A landscape with many peaks, sampled at points; each row gives a point and its height.
From any point a climber takes the steepest step (rise divided by distance) to one of its 2 nearest points. It stops when none of these is higher. Distance is the straight distance between rows; heights are no part of it.
Letom (h 175): |  -80 | -311 |  374 |   13 |  234 | -107 |  228 |  243 |   53 |   -2 |  156 |  -40 |  -12 |   63 | -288 |  -40 | -257 |  148 | -123 |  230 |
Taka (h 82): |   46 |  185 |  171 |  135 |  -57 |   30 | -300 |  -92 |   46 |   16 | -333 |  228 |  131 |  -31 |   70 |  154 |   99 | -147 |  -65 | -141 |
gez (h 607): | -222 | -309 | -202 | -247 |  159 | -164 | -105 | -142 |  -44 |  -88 | -165 | -126 |  243 |   51 |   84 |   -1 |  167 |  175 | -159 |  163 |
kuzes (h 176): |  256 |  154 |  239 |  -75 | -202 | -204 |  171 |  -30 |  -56 |  127 |   84 | -136 |   80 |  108 |  -35 |   56 |   15 |  -91 | -139 | -244 |
suvas (h 7): |  -21 |  320 |  -68 |  200 |   90 | -221 | -228 | -244 |   87 | -168 |  290 |  287 | -103 | -110 |   80 |  128 | -163 | -137 |  309 | -270 |
kipez (h 411): |   93 |  -50 |   -8 | -124 |  227 | -118 |  -62 |  -84 |  -27 |  171 | -234 |  -20 |  132 | -151 |  -24 |  -69 |  -36 |   -6 |  -12 |  -54 |
bibi (h 171): | -125 | -178 |  235 |  161 |  -63 |  438 | -106 |   27 |  117 |  186 | -237 |  154 | -192 |  -44 |   48 |   62 | -173 |   13 |    0 |   77 |
dedi (h 352): |  155 |  -34 | -137 | -316 | -298 |  -78 |  232 | -165 |  -84 |  248 | -197 |  -13 | -124 | -449 |  103 |  -14 | -121 | -170 |   25 | -113 |
zini (h 414): |  -71 |   93 | -232 |  -56 |  265 | -118 |   45 |  -30 |  -65 | -150 |  161 | -152 |   23 |   -6 |   17 |   19 | -139 |  191 |  180 |   77 |
lavuv (h 277): |   81 | -130 |   22 | -109 |  242 |   81 |  110 |  137 | -137 |   71 |  -62 |  -62 |  218 |  140 | -108 |  143 |   25 |  260 | -290 |  103 |
meri (h 368): |   44 |  256 |   42 |  262 | -103 |   92 |   44 |  -22 | -128 |  -25 |  -88 | -157 |  189 |   23 |  -63 |  328 |  199 |   87 | -201 | -101 |
nef (h 225): |    6 |  -40 |  165 |   64 |  296 |   16 |   76 |   19 |    8 |  146 |  258 |  -67 |   12 |  184 | -207 |  103 | -106 |  123 |  -44 |   69 |
nek (h 283): |  313 |  184 |  -66 | -143 |  -36 |   35 |   49 | -326 |  -19 |  110 | -322 |   98 | -198 | -378 |   57 |  -31 |   78 | -169 |  190 | -132 |
tiluz (h 104): | -120 | -231 |  122 |  156 |   57 | -178 | -113 |   77 |   94 |  106 |  129 | -292 | -110 |  177 |   69 | -181 |  -77 | -152 | -127 |  -30 |
Lanar (h 224): | -177 | -410 |   17 |  141 | -274 |  287 |  -13 |  128 |  236 |  129 | -174 |  103 |  -86 |  -19 |  280 |  165 | -166 | -108 | -179 |   82 |
sotap (h 75): |   66 | -265 |   91 |  267 |  -65 |  240 |   56 |  162 |  187 |  134 |    4 | -227 | -250 |  180 |  220 | -240 | -168 | -285 | -149 |  -80 |
zov (h 415): |   55 |   48 |  -84 |  -83 | -511 |   62 |  -28 | -319 |   54 | -107 | -175 | -112 | -298 |  -17 |  285 |  -72 |  257 | -227 |  267 | -133 |
Duv (h 135): |  -52 | -279 |  356 |   91 | -110 |  -44 |   68 |  256 |   49 |   38 |  113 | -147 | -162 |  230 | -139 |  -52 | -177 |   -5 | -161 |   28 |
rizo (h 61): |  232 |  326 |    6 |  -29 |   97 | -271 |  187 |   81 |  -15 | -260 | -273 |  160 |  171 | -272 |   14 |   -2 |   44 | -164 |  144 | -139 |
pibos (h 87): |  229 |  298 |   25 | -250 | -120 |  -62 |  229 |  149 |  -43 | -208 |  -88 |  123 |  152 |  -32 |   42 |  149 |   20 |   35 |  221 | -106 |
rasi (h 481): | -278 |   -9 | -133 |  527 |  239 |  -14 |  -47 | -247 | -157 | -158 |  256 |  200 |  -46 |   53 |  370 | -317 | -129 |   88 |   23 |  106 |
Kubir (h 230): |  210 |    1 |  -79 | -106 | -188 | -107 |   55 | -237 | -211 | -114 | -403 |   40 | -148 | -372 |   24 | -123 |  346 | -229 |  154 |   78 |
lev (h 541): |  215 |   10 | -192 | -579 | -143 | -127 |  131 |  -64 | -180 |  282 |  137 | -185 |   38 |  -10 | -143 |  -63 |  162 |   33 |    7 |  -61 |
Tezut (h 276): | -119 |   23 |  254 |  168 |   69 |   80 |   75 |   26 |  233 |  149 |  345 | -118 | -116 |   33 | -494 |   54 |  -37 |   60 |  180 |  174 |
Kifom (h 386): |   -6 |  181 | -267 | -234 |    1 |  153 |   63 |   80 | -165 | -105 |   96 | -330 |  -70 | -199 |  -12 |  135 | -101 |  283 |  211 |  -39 |
gat (h 403): | -229 |  -16 |   51 |  481 |  276 |  -58 |   64 | -109 |   41 | -175 |  153 |  149 |  -85 |   23 |    9 |  -58 | -171 |   68 |  140 |  271 |
Dires (h 52): |   57 | -355 |   41 |  400 |   49 |  209 |    5 |  216 |  337 |  322 |  -62 | -200 | -172 | -114 |   -5 | -223 |  -81 | -447 | -212 |  -25 |
pofiv (h 456): |  109 |  201 | -265 | -415 |    0 |   28 |  -36 |  303 | -181 |  108 |   27 | -173 |   40 | -131 | -153 | -126 |   52 |  168 |   13 |  -68 |
fina (h 570): | -193 | -261 | -233 | -272 |  162 |  -68 | -289 |  295 | -121 | -150 | -101 | -103 |  311 |  -62 | -141 |  -15 |    7 |  307 | -184 |  213 |
geku (h 247): |   75 |  118 |    6 |  191 |   72 |  145 |   28 | -164 |  114 |  170 |   34 |  -47 | -309 | -163 |  140 |   60 | -225 | -115 |  107 | -166 |
lobu (h 524): |  140 |   72 |  -26 | -247 |  -45 |   30 |   90 | -120 | -203 |   30 | -210 | -124 |  -63 |   64 |   83 | -155 |   40 |  159 |   33 |  -12 |
zezav (h 195): |  241 |   30 | -134 | -413 | -125 |  -37 |  208 |   61 | -272 |   14 | -339 |  106 |    7 | -231 | -124 | -223 |  276 |  -73 |  143 |  148 |
negif (h 169): |  256 |  388 |   97 |  -28 |   42 |  164 |   21 |    4 |   77 |  188 |  122 |   42 | -120 | -197 | -104 |  260 | -136 |  -22 |  159 | -207 |
Mur (h 177): |  220 |   71 | -408 | -652 | -180 |   26 |  247 |  336 | -266 |  -22 | -121 |  189 |  -78 |  -64 | -115 | -311 |  217 |   66 |  229 |  195 |
ruro (h 74): | -156 |  129 |   90 |  558 |   39 |   22 | -307 | -206 |   62 |  -82 |  140 |  345 | -125 |   67 |   61 |  -43 |  -26 | -124 |   66 |  -59 |
dil (h 41): | -154 |  205 |  110 |  407 |  184 |  -70 | -266 | -112 |   32 | -212 |  410 |  604 |  -46 |  -40 |  -51 |  -38 | -163 |  -51 |  182 | -126 |
pudar (h 332): |   75 |   23 |   78 |  -13 | -214 |  131 |  -50 | -127 |  152 |   35 | -243 |  -52 | -311 |  -79 |  339 | -152 |  -70 | -166 |   53 | -190 |
mem (h 510): |  -26 |  -60 | -102 |  -75 | -174 |  -44 |  -46 | -320 |  135 | -137 |   22 | -126 | -188 |  304 |  357 | -108 |  142 |  -84 |  103 |  -69 |
pag (h 118): |  233 |  470 |  -39 | -170 |   37 |   25 |  147 |  333 |  114 |    6 |  182 |   82 |  108 |  -11 | -103 |  293 |   56 |  -52 |  177 | -188 |
Zale (h 648): |  240 |   48 | -197 | -532 | -138 |   70 |  107 | -154 | -303 |   48 |   17 | -170 | -166 |  115 |  -67 | -205 |  300 |  147 |  236 |   62 |
pokir (h 458): |   -2 | -294 | -335 |  106 |  132 | -229 |  175 | -222 |  231 |  173 |   47 | -271 |   42 |  -54 |  252 |  -75 |  106 | -285 | -269 |  -83 |
putiv (h 116): |  -80 |  108 |  290 |  413 |  124 |  304 | -315 |  -87 |  140 |   27 | -115 |  201 | -143 |  104 |  -76 |   16 |  -62 |  -11 |  130 |    0 |
toguk (h 502): | -126 |   64 |  -27 |  -52 |   24 |    5 |  -60 | -149 |   14 | -302 |  257 |  136 |  173 |  483 |  174 |  253 |  -10 |  183 |  126 |   48 |
Lerab (h 325): | -112 | -269 |  144 | -123 | -208 |   40 |  100 |   80 |   78 | -155 |   87 |   13 |   36 |  271 |  220 |  216 | -172 |   95 |  -64 |    9 |
robur (h 51): |   44 |  288 |  170 |  428 |   76 |  -93 | -260 | -218 |   -8 | -118 | -146 |  426 |  161 |  213 |  120 |  -20 |  114 | -130 | -121 | -148 |
kupa (h 134): |  322 |  330 |  264 |  -31 |   -7 | -185 | -173 |  176 | -147 |  108 |  -84 |    3 |  144 |  208 | -139 | -114 |  144 | -176 |  -89 | -270 |
Rupon (h 520): | -225 | -362 | -202 |    8 |   70 | -167 |   41 | -140 |   95 |   18 |   92 | -270 |  118 |  162 |  173 |   45 |  106 |   15 | -315 |   66 |
Doz (h 267): | -160 | -450 |   32 | -131 | -280 |   68 |   91 |   -1 |  160 |   22 | -156 |  153 |   93 |  188 |  341 |   77 |  -26 |  -69 | -346 |   83 |
sil (h 31): | -129 | -357 |   -5 |  356 |  230 |   82 |  -31 |  -69 |  279 |  374 |   50 | -128 |  -91 |  -94 |  -10 |   -7 |   30 | -226 | -319 |  117 |
gid (h 334): |   48 |  -97 | -145 | -236 |  369 |   73 |   34 |  164 | -155 |  185 | -322 |   16 |  226 | -152 | -104 | -129 |   51 |  210 | -233 |  144 |
saz (h 228): |   65 | -136 |  147 |  -99 | -336 |  -62 |   68 |   88 |  -55 |  192 |   62 | -105 |  171 |   91 |  -62 |  229 |   74 |   34 | -392 | -128 |
Fes (h 618): |  -83 |    6 |  -49 | -111 | -203 |  -92 |  -52 | -197 |  -51 | -131 |  290 | -248 |  -27 |  542 |  213 |   44 |   61 |  120 |   47 |  -80 |
vik (h 508): | -112 |  154 |   38 |  181 |  360 | -131 |  -99 |   34 |  -14 | -223 |  272 |  117 |  -10 |  -20 | -104 |  -30 | -268 |   48 |  319 |   69 |
Niful (h 405): | -197 |  -87 |   52 |  132 |  -58 | -112 |    3 |  -52 |  123 | -355 |  122 |  -22 |  161 |  142 |  167 |  343 |  -77 |  106 |   -4 |    6 |
tepur (h 408): |   54 | -237 | -250 | -125 |  -81 | -191 |  168 | -221 |  104 |  295 | -192 | -157 |  -80 | -396 |  190 | -102 |   45 | -280 | -194 | -106 |
Bur (h 470): | -198 | -209 |   16 | -196 |   31 |   97 | -209 |  438 |    1 | -159 |  138 |  -13 |  118 |  -54 | -440 |    3 |  -36 |  264 |  -31 |  272 |
gul (h 336): | -221 |  -92 |  318 |  -77 | -206 |   90 |  162 |  237 |  274 |  -66 |  234 |  -43 |  -51 | -188 | -570 |   -5 | -128 |  179 |  254 |  257 |
kikid (h 467): |  -61 |  261 | -158 |  176 |   -9 |  -54 |  -82 | -233 | -173 | -113 |  -11 |  -45 |   90 |  118 |  110 |   21 |  191 |   98 |    6 |  -36 |
Mun (h 576): | -153 |  269 | -313 |  338 |   98 |  -61 |  -23 | -398 | -349 | -150 |  242 |  177 |   49 |  -46 |  252 | -211 |   49 |   93 |   89 |  -16 |
sibu (h 658): | -197 |   70 |  -76 |  138 |  459 |  -83 | -125 |  275 |   16 | -242 |  150 |  173 |  221 |  134 | -171 |   46 |  -41 |  124 |  148 |  260 |
tupi (h 107): |  113 |  293 |   72 |  -61 |  -40 |  -72 | -278 |  182 | -119 |   29 | -429 |   72 |  175 | -113 |  -74 |  -87 |  167 | -173 |  -11 | -154 |
danu (h 286): |  -42 |  -51 |  268 |  107 | -225 |  138 |   32 |  247 | -120 |   -8 | -116 |  -55 |  157 |    8 | -217 |  274 |   36 |   74 | -309 |   19 |
pige (h 398): | -165 |  -99 |   34 | -190 | -109 |  363 |   92 |  447 |  126 |  -69 |  217 |  140 |   -8 | -179 | -621 |  -35 | -138 |  320 |   71 |  347 |

For each start below, name the point where the climber stops.
zezav -> gez
robur -> Mun
ruro -> Fes
pibos -> Fes
rizo -> Mun
Tezut -> gez

Call two points neighbours if one is among the 2 nearest of the other. Go from one point of each pair to the other, from neighbour to neighbour, staying as high as possible. Name the lowest point that can't be avoided.
Fes / sibu -> rizo
Zale / gez -> nef
sibu / Mun -> gat
Mun / Zale -> Kifom
